A landscape with many peaks, sampled at points; each row gives a point and its height.
A climber steps from a point to whichever of its 2 nearest points has the largest rise for the distance, and stops where none of them is higher. Distance is the straight distance between rows; heights are no part of it.
q_527: [112,108,79,89,86,98,118,168,83,117,75,108,113,66,112,135,146,128,70,65,114,142,87,122,147,90,110,107,89,112,99,133,128,109,111,134,82,104]  (h 589)
q_341: [97,122,90,138,98,96,104,128,125,90,86,112,141,118,62,111,101,83,40,63,82,91,101,91,173,80,101,104,106,91,104,124,131,107,133,111,72,111]  (h 288)
q_104: [115,120,70,92,100,116,80,145,95,146,130,102,106,109,95,87,124,123,131,123,102,104,112,118,96,93,97,125,102,120,34,126,121,128,88,118,85,89]  (h 117)
q_572: [98,90,128,104,119,104,92,85,122,142,100,92,107,121,101,105,88,103,97,53,112,70,123,100,93,77,95,44,93,139,112,119,114,83,99,70,109,93]  (h 281)
q_728: [71,101,89,98,90,121,91,157,92,123,62,95,148,106,99,103,105,95,88,83,130,125,48,104,124,91,116,73,143,101,102,109,124,105,75,56,110,134]  (h 373)
q_262: [110,78,119,139,113,85,110,70,86,54,94,130,91,92,87,84,78,90,72,109,99,113,108,100,99,122,95,85,77,82,94,104,76,56,112,125,107,94]  (h 255)
q_824: [101,109,90,97,97,98,108,84,79,79,120,56,59,117,143,95,106,105,119,125,105,120,120,129,88,136,103,104,93,75,102,57,72,98,138,108,77,89]  (h 663)
q_587: [123,108,117,83,81,91,124,125,109,131,87,104,106,109,127,116,133,119,97,57,111,127,96,117,124,95,93,84,107,142,111,147,110,122,64,103,72,89]  (h 185)
q_839: [85,121,107,109,69,99,146,92,109,86,69,111,72,83,70,82,103,98,56,86,76,42,122,71,124,97,71,63,80,124,115,125,102,83,96,96,112,135]  (h 626)
q_4: [114,81,98,97,112,123,94,90,108,73,87,115,66,113,97,120,79,73,128,130,115,92,133,132,63,117,136,126,62,84,161,106,66,108,88,84,106,71]  (h 310)
q_712: [85,82,88,114,98,61,100,74,76,90,106,61,124,89,116,97,84,136,106,105,104,147,78,85,83,93,88,122,118,69,68,56,84,85,153,103,88,95]  (h 411)
q_872: [100,100,66,95,116,94,72,79,75,109,110,106,84,76,71,119,74,105,108,109,100,98,97,104,83,96,116,61,81,94,97,114,87,78,117,116,129,112]  (h 226)
q_222: [149,111,99,80,48,141,109,102,120,86,96,122,82,72,38,85,101,127,110,105,80,57,88,117,110,102,104,116,74,151,74,143,104,151,130,128,139,148]  (h 98)
q_59: [104,104,98,123,78,120,122,104,65,137,77,100,96,85,42,94,87,141,78,88,85,47,79,86,158,88,76,63,62,129,94,132,112,133,151,115,106,149]  (h 71)
q_531: [99,111,85,112,122,153,55,126,73,125,139,81,97,131,92,74,108,98,116,152,108,114,83,113,98,122,107,117,102,72,65,76,106,145,126,111,79,98]  (h 573)
q_767: [58,73,87,83,95,97,87,127,87,103,99,101,142,93,138,95,108,108,107,107,113,153,84,120,82,115,76,125,114,115,90,103,118,106,75,89,86,102]  (h 530)
q_343: [86,105,93,76,96,121,106,138,96,123,82,87,93,94,66,108,113,104,64,73,90,110,64,83,122,79,112,59,114,96,92,135,126,125,109,109,95,121]  (h 492)
q_219: [81,101,135,50,100,46,94,87,114,84,119,70,78,110,137,115,101,93,90,96,78,114,84,62,76,98,106,85,120,66,101,100,100,88,102,92,103,85]  (h 203)
q_309: [105,96,86,122,73,113,109,114,123,143,83,115,137,91,85,104,101,104,109,83,131,88,101,117,121,68,101,97,124,127,107,105,111,59,49,49,98,110]  (h 444)
q_526: [56,100,101,107,103,87,103,80,95,73,100,55,101,78,116,110,85,107,71,114,80,121,91,95,96,97,94,80,107,75,91,69,100,73,172,108,89,106]  (h 386)
q_794: [88,69,150,105,98,81,106,65,125,75,130,40,91,145,137,67,97,103,97,98,106,125,128,95,58,92,94,127,113,84,103,43,86,91,135,75,90,76]  (h 484)
q_954: [88,67,119,105,127,84,66,48,95,91,111,125,89,126,94,83,114,93,119,39,132,91,146,108,63,99,107,63,82,106,98,95,81,76,82,81,153,85]  (h 642)
q_891: [97,130,114,100,73,92,140,116,109,81,65,122,74,102,95,88,95,116,52,96,74,42,124,88,136,95,59,90,57,154,116,150,116,120,110,128,84,134]  (h 686)
q_950: [107,117,86,123,81,89,89,141,98,133,100,105,142,93,56,112,115,108,61,78,81,89,82,85,180,79,116,94,110,75,69,126,136,104,109,125,89,117]  (h 264)
q_535: [142,91,98,60,108,62,77,68,83,91,131,78,44,115,98,83,101,98,110,116,100,101,102,78,84,107,114,111,104,60,104,78,84,77,89,114,108,94]  (h 169)
q_798: [86,80,133,80,65,66,138,83,82,74,114,74,50,89,135,80,135,117,96,79,103,116,128,128,61,107,88,96,89,106,69,85,94,77,100,114,86,55]  (h 209)
q_224: [100,164,125,66,81,122,111,128,98,87,109,95,55,92,97,110,113,83,87,138,61,72,98,114,97,101,112,114,92,104,95,102,110,142,120,132,99,101]  (h 469)
q_820: [74,90,113,86,130,55,117,118,120,125,92,132,125,100,98,127,67,78,85,70,83,84,87,46,105,56,106,80,126,124,122,128,121,94,70,95,103,79]  (h 749)
q_480: [76,76,111,114,107,79,102,97,135,129,101,126,132,100,110,106,87,98,106,78,109,65,124,83,77,55,115,97,102,119,114,87,102,56,58,45,133,70]  (h 519)
q_485: [108,62,81,101,96,99,88,107,115,130,63,88,115,113,123,89,118,128,132,44,157,92,132,128,96,77,114,46,95,140,115,108,94,94,70,47,122,104]  (h 162)
q_494: [144,108,111,139,109,134,92,100,112,113,115,107,123,97,89,69,133,99,121,146,76,103,100,98,105,138,75,157,118,75,83,80,93,112,93,120,60,86]  (h 312)
q_348: [81,98,64,119,111,83,95,94,74,167,122,70,127,118,103,119,113,120,107,94,128,110,71,85,124,87,77,92,159,81,71,59,112,124,115,108,50,69]  (h 384)
q_937: [106,137,93,99,79,86,107,107,149,60,89,112,86,97,83,116,75,67,56,101,66,55,121,70,94,87,116,110,83,103,130,115,113,77,85,89,96,115]  (h 323)
q_313: [130,110,90,80,78,84,87,67,114,88,125,113,52,89,74,96,101,88,102,121,83,94,107,101,95,115,116,134,88,76,108,97,90,86,78,109,130,125]  (h 150)
q_991: [123,136,157,63,120,102,107,92,87,65,130,97,56,101,126,69,131,85,143,157,92,76,114,141,101,141,82,161,73,98,100,38,87,112,95,101,108,97]  (h 302)
q_352: [70,114,83,81,107,86,111,113,61,144,113,69,78,98,110,135,121,132,106,62,110,108,68,90,119,97,89,50,119,92,73,120,97,124,109,109,80,76]  (h 428)
q_317: [37,80,131,109,133,81,138,89,105,105,77,94,141,74,110,103,68,112,82,91,104,83,110,79,129,45,73,76,119,144,86,115,136,37,150,95,102,79]  (h 143)
q_206: [90,111,114,140,142,85,97,62,89,81,107,121,104,99,111,84,76,88,94,93,85,89,103,73,94,102,97,63,95,84,81,98,88,71,131,111,146,99]  (h 231)
q_339: [82,113,90,32,89,134,101,171,100,101,72,77,87,56,100,108,147,116,87,109,89,130,76,111,99,96,87,98,97,118,74,146,134,124,104,126,84,105]  (h 427)
q_632: [62,71,68,114,113,78,74,87,61,96,103,65,154,95,118,87,75,132,109,99,136,142,64,99,73,101,52,104,130,87,73,58,98,92,129,81,92,97]  (h 439)
q_940: [86,90,97,117,64,84,108,95,143,111,109,138,136,95,102,99,85,92,107,95,102,87,133,109,94,91,107,139,90,112,103,104,110,54,63,55,110,101]  (h 461)
q_43: [102,107,94,102,94,72,109,142,71,98,100,116,98,77,103,135,106,128,70,78,86,120,88,122,145,107,98,90,74,109,82,136,121,115,132,164,86,103]  (h 610)
q_320: [99,115,59,130,107,162,75,137,77,114,95,117,125,115,99,81,118,108,114,124,117,120,75,110,96,127,113,111,107,78,74,91,97,145,96,99,89,111]  (h 511)
q_574: [110,132,90,87,69,104,119,124,129,65,77,121,73,71,70,120,88,82,59,116,68,71,117,91,122,89,109,125,80,120,124,131,124,93,96,134,82,115]  (h 295)
q_407: [85,104,113,100,88,73,124,94,153,85,83,89,115,82,112,105,89,78,67,94,75,74,108,66,103,76,108,97,113,99,118,91,112,40,104,72,93,90]  (h 367)
q_809: [138,66,105,104,145,75,106,55,94,71,104,82,88,108,125,104,72,112,114,102,115,128,108,84,73,102,107,107,99,69,120,53,62,69,140,115,90,64]  (h 710)
q_60: [127,139,124,117,90,121,116,131,94,78,95,100,63,123,106,76,101,88,79,120,66,106,92,83,89,108,125,91,99,55,91,76,89,115,99,115,76,80]  (h 598)
q_185: [130,80,131,115,121,105,55,46,129,69,129,97,115,147,102,115,56,79,126,124,111,97,118,103,95,111,104,145,76,73,164,89,80,86,117,87,97,107]  (h 383)
q_293: [93,100,109,96,66,74,78,90,107,105,131,94,120,108,88,85,97,98,94,113,76,119,99,107,119,97,94,121,118,85,61,123,125,77,98,119,76,111]  (h 116)
q_32: [127,101,99,84,58,172,104,86,129,116,106,109,83,121,57,83,117,106,135,81,116,67,113,126,63,79,118,104,90,142,95,122,88,145,71,66,121,105]  (h 141)
q_130: [91,90,109,98,74,115,89,67,125,76,108,127,64,99,80,105,91,79,110,110,125,70,165,139,83,111,126,126,51,97,142,105,84,66,92,77,123,80]  (h 296)
q_44: [77,65,144,92,85,64,121,107,118,67,111,123,117,106,127,97,85,78,69,123,65,123,94,85,96,98,86,151,115,114,111,106,118,100,90,119,63,86]  (h 693)
q_718: [133,92,105,84,78,99,101,97,103,150,78,89,102,108,104,99,127,144,117,51,131,95,106,123,110,91,80,79,84,156,119,130,110,120,64,70,104,118]  (h 173)
q_265: [123,129,89,102,84,122,103,119,99,68,90,133,82,62,66,113,93,92,83,144,77,80,116,118,128,122,104,131,63,116,88,119,107,110,115,164,93,113]  (h 269)
q_761: [109,97,89,112,114,97,114,65,106,67,90,73,64,96,128,116,96,89,105,112,112,116,131,113,72,123,121,99,89,70,146,59,59,75,141,99,96,66]  (h 687)
q_378: [71,101,62,79,110,73,83,105,73,159,117,77,116,110,101,147,125,122,114,60,127,114,69,96,133,86,81,75,151,94,86,100,119,145,94,112,75,87]  (h 407)
q_28: [131,144,85,148,82,105,110,135,100,84,89,122,108,118,114,88,92,97,81,103,72,104,77,78,115,108,140,102,92,48,73,89,80,104,94,103,99,93]  (h 652)
q_885: [115,111,71,93,96,105,79,111,80,86,106,104,79,69,68,111,89,101,94,128,95,111,105,129,113,121,124,110,69,91,99,109,111,100,125,143,95,120]  (h 248)
q_935: [119,117,92,87,70,103,113,75,119,108,113,116,70,75,80,103,119,100,102,88,100,83,121,117,104,124,99,112,75,123,112,120,99,100,72,108,128,128]  (h 149)
q_299: [103,74,102,88,86,64,74,91,75,123,111,78,131,77,68,92,109,112,92,83,98,124,93,109,126,108,79,74,107,95,62,127,121,56,88,128,88,117]  (h 147)
q_714: [118,112,107,77,121,62,83,90,82,78,111,65,59,109,113,106,94,96,97,95,84,105,87,67,71,99,113,59,111,54,81,85,83,86,117,115,126,84]  (h 186)
q_387: [107,128,71,47,107,141,81,157,99,97,95,74,82,82,83,94,151,94,110,140,82,118,83,110,90,103,121,129,108,91,71,106,123,139,107,125,100,110]  (h 385)
q_923: [102,81,95,112,123,83,70,49,77,69,110,110,77,107,104,95,91,102,117,68,136,112,111,125,76,139,101,74,67,89,96,102,54,89,101,99,163,112]  (h 601)
q_474: [81,116,100,44,78,124,137,135,113,145,86,85,76,72,115,105,148,114,100,121,97,98,90,101,95,101,84,110,114,134,87,130,127,115,85,95,74,81]  (h 464)
q_207: [92,93,111,106,105,111,101,97,94,92,108,138,74,119,91,82,83,79,105,97,81,75,110,79,60,83,122,94,86,95,98,96,87,85,64,69,146,97]  (h 188)
q_283: [69,74,77,119,131,80,102,59,115,115,110,77,128,97,132,113,93,120,120,84,128,106,119,85,71,78,96,95,139,103,106,48,84,82,129,73,90,60]  (h 334)
q_158: [117,73,96,97,111,89,43,58,122,90,133,93,113,153,135,108,86,88,135,101,119,110,124,113,82,112,96,141,100,95,145,86,94,113,94,91,96,120]  (h 409)
q_394: [114,111,106,144,87,118,88,79,101,98,102,115,108,110,30,81,88,76,66,110,58,64,118,78,130,100,92,95,95,82,82,117,110,87,105,126,77,111]  (h 437)
q_198: [53,72,106,97,123,58,95,97,109,96,95,88,158,90,144,89,91,105,110,86,116,110,83,68,70,80,98,92,125,96,88,65,93,57,108,50,144,99]  (h 253)
q_322: [68,106,73,109,107,77,85,124,84,125,69,68,144,102,121,103,106,112,109,71,145,117,77,100,111,85,103,52,158,101,93,81,104,87,81,56,114,109]  (h 324)
q_335: [115,95,109,131,92,128,107,75,115,105,77,99,106,94,47,73,97,89,67,76,86,66,115,96,129,96,95,59,100,104,112,122,108,65,90,93,95,118]  (h 533)
q_342: [58,105,108,109,124,68,136,137,106,127,79,107,148,84,91,128,63,114,80,98,112,96,87,80,161,29,98,77,124,135,84,115,145,54,151,92,75,69]  (h 168)
q_846: [131,111,135,150,128,115,94,82,87,87,116,122,88,132,93,89,59,94,106,119,82,72,95,47,87,98,96,108,90,50,114,64,66,98,107,88,101,73]  (h 319)
q_886: [100,140,114,106,90,86,124,132,93,101,90,122,78,100,106,125,99,121,63,72,82,84,89,104,147,82,94,79,63,128,104,149,127,124,118,139,87,108]  (h 637)
q_25: [131,106,90,90,52,148,109,94,102,119,105,117,98,95,34,80,106,113,111,88,90,76,78,102,96,90,103,104,99,143,71,133,102,133,84,91,121,142]  (h 118)
q_27: [182,106,123,84,117,107,87,112,95,65,108,84,80,91,105,59,127,109,137,164,102,106,101,103,118,161,98,150,84,66,86,75,65,114,107,131,104,118]  (h 239)
q_210: [82,99,75,108,84,71,84,66,116,130,110,87,138,102,120,122,105,111,107,75,114,116,95,124,112,102,90,103,130,104,112,84,104,88,93,89,99,126]  (h 474)
q_420: [97,71,49,97,100,113,77,100,79,118,70,71,104,102,115,89,116,131,136,72,156,110,126,144,102,91,90,53,92,135,85,121,117,96,78,74,92,117]  (h 151)
q_756: [110,128,161,89,91,109,117,103,100,55,122,86,92,110,134,80,100,85,110,153,80,113,110,148,99,123,87,157,86,104,90,61,90,118,123,118,91,97]  (h 265)
q_77: [73,89,90,106,126,104,89,73,128,136,98,72,113,112,125,105,109,99,116,61,129,86,135,101,72,83,101,59,116,108,109,67,102,83,107,75,116,68]  (h 317)
q_611: [59,62,126,72,115,56,91,67,131,85,100,55,123,87,144,92,103,102,90,83,92,122,85,59,72,98,92,96,131,83,109,68,94,70,118,75,127,98]  (h 228)
q_646: [113,123,86,137,96,85,132,119,113,104,76,115,100,72,105,122,74,128,88,91,109,90,117,105,113,75,119,64,77,101,93,104,102,52,132,113,82,73]  (h 201)
q_82: [98,105,68,104,91,117,122,153,83,142,67,133,137,71,91,139,114,118,100,73,127,126,72,120,148,84,100,114,112,121,126,118,123,116,79,101,98,121]  (h 557)
q_246: [124,80,133,97,110,89,85,80,122,40,118,95,94,128,116,96,64,70,93,127,89,118,113,116,95,113,111,137,75,82,141,86,94,78,121,105,86,109]  (h 353)
q_663: [119,108,85,97,109,148,99,137,86,114,92,112,102,49,55,91,148,115,139,138,81,100,75,109,90,137,95,129,100,116,55,114,96,162,102,134,121,129]  (h 194)
q_490: [89,111,66,103,94,108,122,95,102,109,97,97,73,81,121,117,88,120,99,95,118,100,129,117,84,94,114,74,70,101,104,94,97,71,119,93,111,98]  (h 210)
q_143: [85,107,89,137,95,162,102,140,88,119,75,123,135,124,88,87,102,103,93,83,126,107,71,113,116,95,123,71,117,107,89,109,98,134,78,70,95,108]  (h 442)
q_667: [99,98,56,95,97,128,71,119,76,131,102,81,109,111,98,79,120,118,127,106,134,118,115,138,93,105,102,84,94,121,59,122,119,103,93,88,80,104]  (h 136)
q_334: [123,90,99,102,101,172,69,109,121,98,76,133,136,114,58,112,104,76,99,98,100,110,95,127,96,97,120,119,109,121,130,142,101,139,69,91,91,112]  (h 49)
q_252: [133,86,128,127,161,95,108,80,102,58,92,100,106,109,120,116,53,81,90,109,89,118,102,66,81,93,116,100,101,75,143,77,74,84,138,123,88,55]  (h 678)
q_220: [81,83,79,91,91,71,95,68,105,78,112,33,75,132,141,69,120,102,112,89,120,118,134,98,66,90,103,103,109,75,67,54,100,94,120,64,89,75]  (h 446)
q_773: [74,129,115,94,93,106,144,135,109,111,66,89,104,90,86,112,115,95,50,78,69,92,73,63,163,82,100,58,121,94,96,130,129,104,111,98,80,114]  (h 443)
q_495: [105,81,73,89,120,75,82,59,89,96,112,37,67,137,161,82,115,95,130,85,116,107,111,64,83,112,88,91,126,68,104,49,80,117,113,84,95,91]  (h 422)
q_241: [114,97,125,82,123,67,111,104,121,90,101,135,79,98,98,135,66,66,87,86,65,84,113,76,76,69,122,96,88,115,133,131,101,82,66,109,111,61]  (h 630)
q_995: [139,180,142,62,100,123,109,120,110,67,106,104,67,110,87,106,100,65,113,149,54,51,85,107,107,100,113,153,90,105,120,76,93,163,90,106,111,119]  (h 398)
q_72: [53,89,147,100,92,88,126,103,124,82,123,93,105,127,126,103,78,71,69,115,69,97,112,102,98,90,81,112,106,120,108,112,128,107,124,117,71,81]  (h 612)
q_972: [104,90,130,120,128,102,97,93,119,90,107,90,112,130,99,102,78,78,76,100,74,119,97,74,85,79,115,90,120,69,117,88,101,76,127,105,77,71]  (h 616)
q_982: [91,124,98,152,115,145,103,127,123,106,80,125,135,121,75,130,92,90,66,60,100,88,97,112,161,96,90,99,97,118,132,131,124,132,120,108,74,114]  (h 311)
q_321: [123,109,90,97,67,126,112,99,76,115,97,91,68,58,49,103,96,134,98,96,89,65,88,119,121,117,96,87,60,136,85,138,100,143,132,143,125,139]  (h 86)
q_347: [124,125,121,85,88,134,112,120,85,53,86,104,54,101,70,87,100,70,69,140,57,89,89,92,99,111,118,102,85,67,104,96,93,122,97,135,92,110]  (h 531)
q_689: [68,99,80,129,110,70,107,60,107,144,123,70,129,124,124,105,91,121,107,94,138,99,74,78,94,71,84,103,165,89,76,43,91,105,131,79,81,74]  (h 358)
q_699: [139,150,133,68,98,95,113,84,88,86,138,110,46,101,105,97,109,83,140,147,78,56,100,120,102,125,97,153,68,93,112,65,73,134,85,111,130,109]  (h 335)
q_184: [115,113,80,52,92,144,98,132,105,92,93,107,75,77,80,99,118,92,128,131,96,118,94,127,71,103,124,129,90,135,89,120,104,125,84,113,110,113]  (h 348)
q_703: [140,55,107,136,148,86,92,28,100,81,98,114,108,103,104,95,91,103,126,81,146,108,122,94,72,107,97,102,109,72,116,64,53,62,110,103,105,54]  (h 738)
q_460: [72,46,106,112,110,135,74,109,120,103,83,130,147,118,67,120,77,65,96,98,93,89,98,100,91,84,115,95,95,123,160,125,112,126,62,85,100,117]  (h 76)
q_410: [112,64,70,80,131,80,48,45,65,74,116,56,82,126,138,95,110,102,129,81,132,127,108,94,69,123,73,93,110,77,119,66,82,103,99,94,114,106]  (h 414)
q_722: [71,102,107,130,125,111,106,125,78,123,72,118,135,102,67,125,97,101,68,61,104,93,66,88,175,77,80,56,117,126,128,123,125,122,117,100,100,129]  (h 351)
q_906: [66,120,108,99,102,81,146,121,137,85,53,98,115,84,118,119,95,75,53,86,69,85,87,52,122,78,107,65,125,104,121,104,118,80,114,93,98,97]  (h 405)
q_602: [159,120,99,104,114,135,92,124,123,83,93,107,86,74,70,91,140,90,130,145,83,100,99,124,106,145,112,142,96,84,75,108,69,143,102,133,107,115]  (h 216)
q_504: [71,116,102,123,95,91,102,95,98,100,122,118,114,118,125,83,83,99,85,115,87,96,66,64,93,109,85,105,114,63,95,75,96,99,101,75,116,121]  (h 242)
q_201: [110,106,75,101,106,120,78,99,69,108,125,51,65,107,97,80,120,104,122,131,94,109,118,119,93,134,99,92,95,71,75,76,90,122,132,131,74,84]  (h 632)
q_639: [114,139,108,94,82,80,74,136,111,122,147,90,106,120,104,95,111,107,101,110,74,106,100,110,118,91,108,138,110,97,36,113,127,107,106,126,74,96]  (h 100)
q_192: [78,94,113,98,139,88,106,91,112,134,89,141,126,93,84,114,65,91,109,70,89,48,101,54,83,46,107,65,117,128,112,109,107,75,68,68,149,80]  (h 611)
q_7: [135,110,99,136,101,139,88,82,99,106,105,120,85,117,46,91,70,79,94,125,74,64,97,73,90,98,106,107,104,50,116,92,83,100,88,98,94,86]  (h 360)
q_727: [163,104,138,75,118,82,75,85,104,40,119,92,68,116,83,80,67,65,88,153,99,93,107,122,121,117,125,140,67,56,122,88,87,67,107,122,89,112]  (h 313)
q_308: [37,83,87,74,99,62,81,126,98,124,100,82,148,116,130,99,95,102,101,89,128,108,69,76,88,87,93,78,143,95,82,84,107,84,80,36,118,97]  (h 287)
q_978: [99,68,98,92,103,64,61,34,120,96,120,83,122,127,123,91,119,103,115,70,124,121,118,95,79,112,74,109,124,90,118,57,87,84,101,85,114,113]  (h 438)
q_345: [100,63,112,120,141,64,69,54,96,90,98,125,145,117,132,100,97,102,125,62,126,105,116,110,67,90,95,76,121,114,98,88,64,65,70,74,141,84]  (h 711)
q_613: [100,77,93,68,107,114,76,111,87,103,129,82,81,125,142,73,101,98,120,125,110,101,85,56,66,115,88,121,106,74,120,61,100,123,78,59,108,111]  (h 241)
q_690: [58,44,65,85,117,75,68,106,61,85,81,68,145,106,141,98,86,108,117,78,130,150,76,102,69,107,53,99,130,93,109,77,99,101,86,69,87,87]  (h 473)
q_148: [103,119,55,57,75,97,120,107,81,116,93,73,60,50,118,91,151,129,129,93,111,108,104,117,87,131,75,106,91,119,67,112,94,111,78,106,103,99]  (h 514)
q_118: [82,87,162,132,90,87,114,78,125,78,132,76,100,140,118,93,72,81,80,103,86,115,113,118,79,89,81,137,96,108,95,66,94,101,132,95,68,73]  (h 541)
q_665: [112,120,37,106,89,87,89,108,74,123,101,105,94,116,128,104,108,120,128,78,112,113,92,102,84,105,116,83,99,90,76,88,80,132,67,80,110,110]  (h 563)
q_424: [95,151,145,110,59,85,120,118,103,42,109,101,84,107,132,98,87,86,81,135,77,87,129,127,99,92,106,121,77,121,80,91,104,100,125,128,77,81]  (h 237)
q_430: [88,104,132,97,64,88,139,108,96,68,116,79,75,95,138,87,104,108,92,123,95,124,123,126,79,86,110,125,89,103,60,73,96,78,126,120,62,59]  (h 221)
q_889: [77,104,79,51,74,96,126,124,113,118,88,75,59,77,165,95,155,112,120,103,110,111,118,108,72,107,97,110,102,123,83,94,113,117,69,89,78,67]  (h 491)
q_92: [74,110,105,99,114,114,103,115,99,112,98,88,96,118,103,113,101,80,73,84,89,124,84,89,98,88,116,66,117,90,117,104,113,107,111,105,78,93]  (h 550)
q_489: [118,72,60,74,80,102,66,99,69,129,96,93,113,59,23,101,100,114,101,93,103,110,76,110,118,108,106,79,96,113,81,134,119,104,81,129,103,135]  (h 179)
q_668: [110,109,75,123,91,96,101,103,118,131,86,128,141,95,100,126,102,101,108,80,115,116,79,110,129,97,109,104,121,93,123,101,97,93,82,95,92,114]  (h 512)
q_3: [65,119,82,71,107,84,121,123,49,113,108,85,61,98,130,133,105,113,104,79,85,119,68,89,75,101,108,61,97,94,94,111,88,150,99,103,113,76]  (h 445)
q_445: [43,117,104,125,98,92,136,113,84,104,70,95,130,88,89,103,97,88,63,71,95,92,62,69,161,104,65,53,132,108,104,121,118,102,106,90,100,138]  (h 397)
q_29: [95,56,112,114,121,93,77,58,94,67,95,144,92,111,105,108,72,74,116,96,121,97,118,117,72,123,116,99,61,98,131,120,68,90,75,90,158,120]  (h 567)
q_693: [107,108,111,91,75,138,101,99,119,101,109,119,82,128,67,102,83,87,107,87,89,71,105,105,60,78,140,100,81,124,111,122,102,130,65,68,123,98]  (h 159)
q_762: [97,88,75,118,102,113,60,110,74,142,96,102,143,92,28,106,102,106,87,93,92,89,78,96,149,71,93,66,115,97,83,117,129,97,107,118,96,129]  (h 222)
q_701: [118,114,85,125,100,164,84,91,123,113,87,133,131,83,55,84,131,87,112,142,88,98,96,99,110,132,85,156,115,87,114,110,104,113,82,101,78,108]  (h 355)
q_930: [74,120,114,48,80,99,128,134,80,102,116,82,41,106,143,115,125,96,111,119,82,96,87,94,64,106,107,101,100,106,95,102,94,141,79,97,102,75]  (h 466)
q_106: [120,120,63,104,79,105,118,126,84,129,94,109,97,77,114,94,138,122,135,94,110,110,87,112,103,129,93,101,96,104,74,120,77,125,57,101,108,107]  (h 537)
q_771: [75,134,101,152,106,74,105,94,86,94,110,116,115,109,106,99,85,96,81,91,71,84,76,69,126,104,90,60,107,85,66,97,96,100,127,109,127,123]  (h 208)
q_177: [96,86,73,112,97,133,108,100,106,102,83,142,131,59,62,105,104,95,99,130,102,109,91,118,125,119,88,139,104,115,119,130,124,92,76,114,92,126]  (h 408)
q_173: [77,70,125,49,96,79,94,122,111,96,120,98,118,101,140,86,108,96,109,124,91,148,101,103,74,106,96,154,108,113,104,101,123,104,84,111,69,84]  (h 599)
q_829: [75,70,112,129,126,114,110,87,113,84,76,134,133,106,83,107,65,67,83,95,92,73,122,81,101,81,93,75,89,125,137,117,109,85,89,92,111,97]  (h 101)
q_261: [103,69,79,101,95,103,100,64,91,74,105,127,51,71,86,93,106,96,112,114,145,113,139,140,86,145,115,120,60,85,111,107,66,72,86,107,118,88]  (h 282)
q_533: [118,95,120,76,69,72,129,99,124,111,113,94,79,96,129,105,124,110,91,73,98,111,133,115,88,98,99,102,102,123,99,114,109,77,70,109,68,70]  (h 198)
q_726: [103,105,123,126,119,120,99,107,95,107,112,105,98,136,135,89,70,114,95,121,111,97,65,28,78,112,81,105,102,50,121,55,85,119,97,68,112,114]  (h 279)
q_944: [108,63,73,135,103,106,104,64,67,84,98,109,95,63,89,84,98,108,111,110,129,117,121,116,90,138,95,84,81,70,90,84,64,62,103,113,102,88]  (h 271)
q_129: [98,117,92,137,90,97,141,139,93,143,75,104,112,76,91,112,77,136,90,101,116,74,108,97,141,56,106,73,97,115,82,108,132,53,129,82,68,76]  (h 189)
q_866: [81,91,95,89,99,129,93,117,111,114,89,118,133,67,108,93,131,96,113,119,108,127,95,126,94,134,71,134,101,127,97,125,123,111,73,91,102,140]  (h 465)
q_461: [126,99,75,67,96,131,112,112,97,76,93,118,52,88,94,118,95,86,121,120,114,109,112,140,68,112,144,118,67,124,125,119,71,126,82,107,116,98]  (h 325)
q_157: [95,76,119,71,96,108,94,100,108,104,105,105,78,113,112,84,99,80,105,121,84,96,94,72,60,102,109,117,92,82,144,88,101,108,71,74,110,92]  (h 217)
q_601: [124,83,101,90,78,93,100,53,104,137,106,122,82,93,74,113,100,122,114,51,122,74,112,123,104,91,86,77,78,148,123,132,94,103,70,92,140,138]  (h 161)
q_47: [181,116,155,54,117,103,93,111,91,34,112,99,77,101,93,65,90,86,118,178,112,107,94,131,124,135,110,154,65,75,103,69,77,98,104,133,93,115]  (h 268)
q_484: [113,61,120,142,127,80,92,40,103,91,99,150,133,109,95,105,88,101,115,92,121,101,113,100,87,93,89,97,119,94,110,78,71,60,81,89,105,82]  (h 804)
q_503: [47,61,118,127,127,80,141,80,109,95,75,131,142,80,94,95,70,88,87,85,94,67,131,71,122,76,74,74,101,140,132,103,118,50,110,85,103,85]  (h 120)
q_595: [133,124,83,120,108,79,86,96,99,99,107,113,100,133,124,105,91,96,115,81,95,119,85,91,84,105,134,85,102,67,93,96,68,116,83,87,121,111]  (h 597)
q_115: [101,96,81,74,113,120,93,106,58,100,109,102,81,57,63,95,116,97,109,135,82,113,69,108,87,146,69,133,97,99,83,114,93,138,97,140,123,117]  (h 172)

Where does a climber stop that starts at each point below?
q_460 | q_484
q_206 | q_28
q_872 | q_484
q_293 | q_484
q_104 | q_28
q_935 | q_28
q_689 | q_28
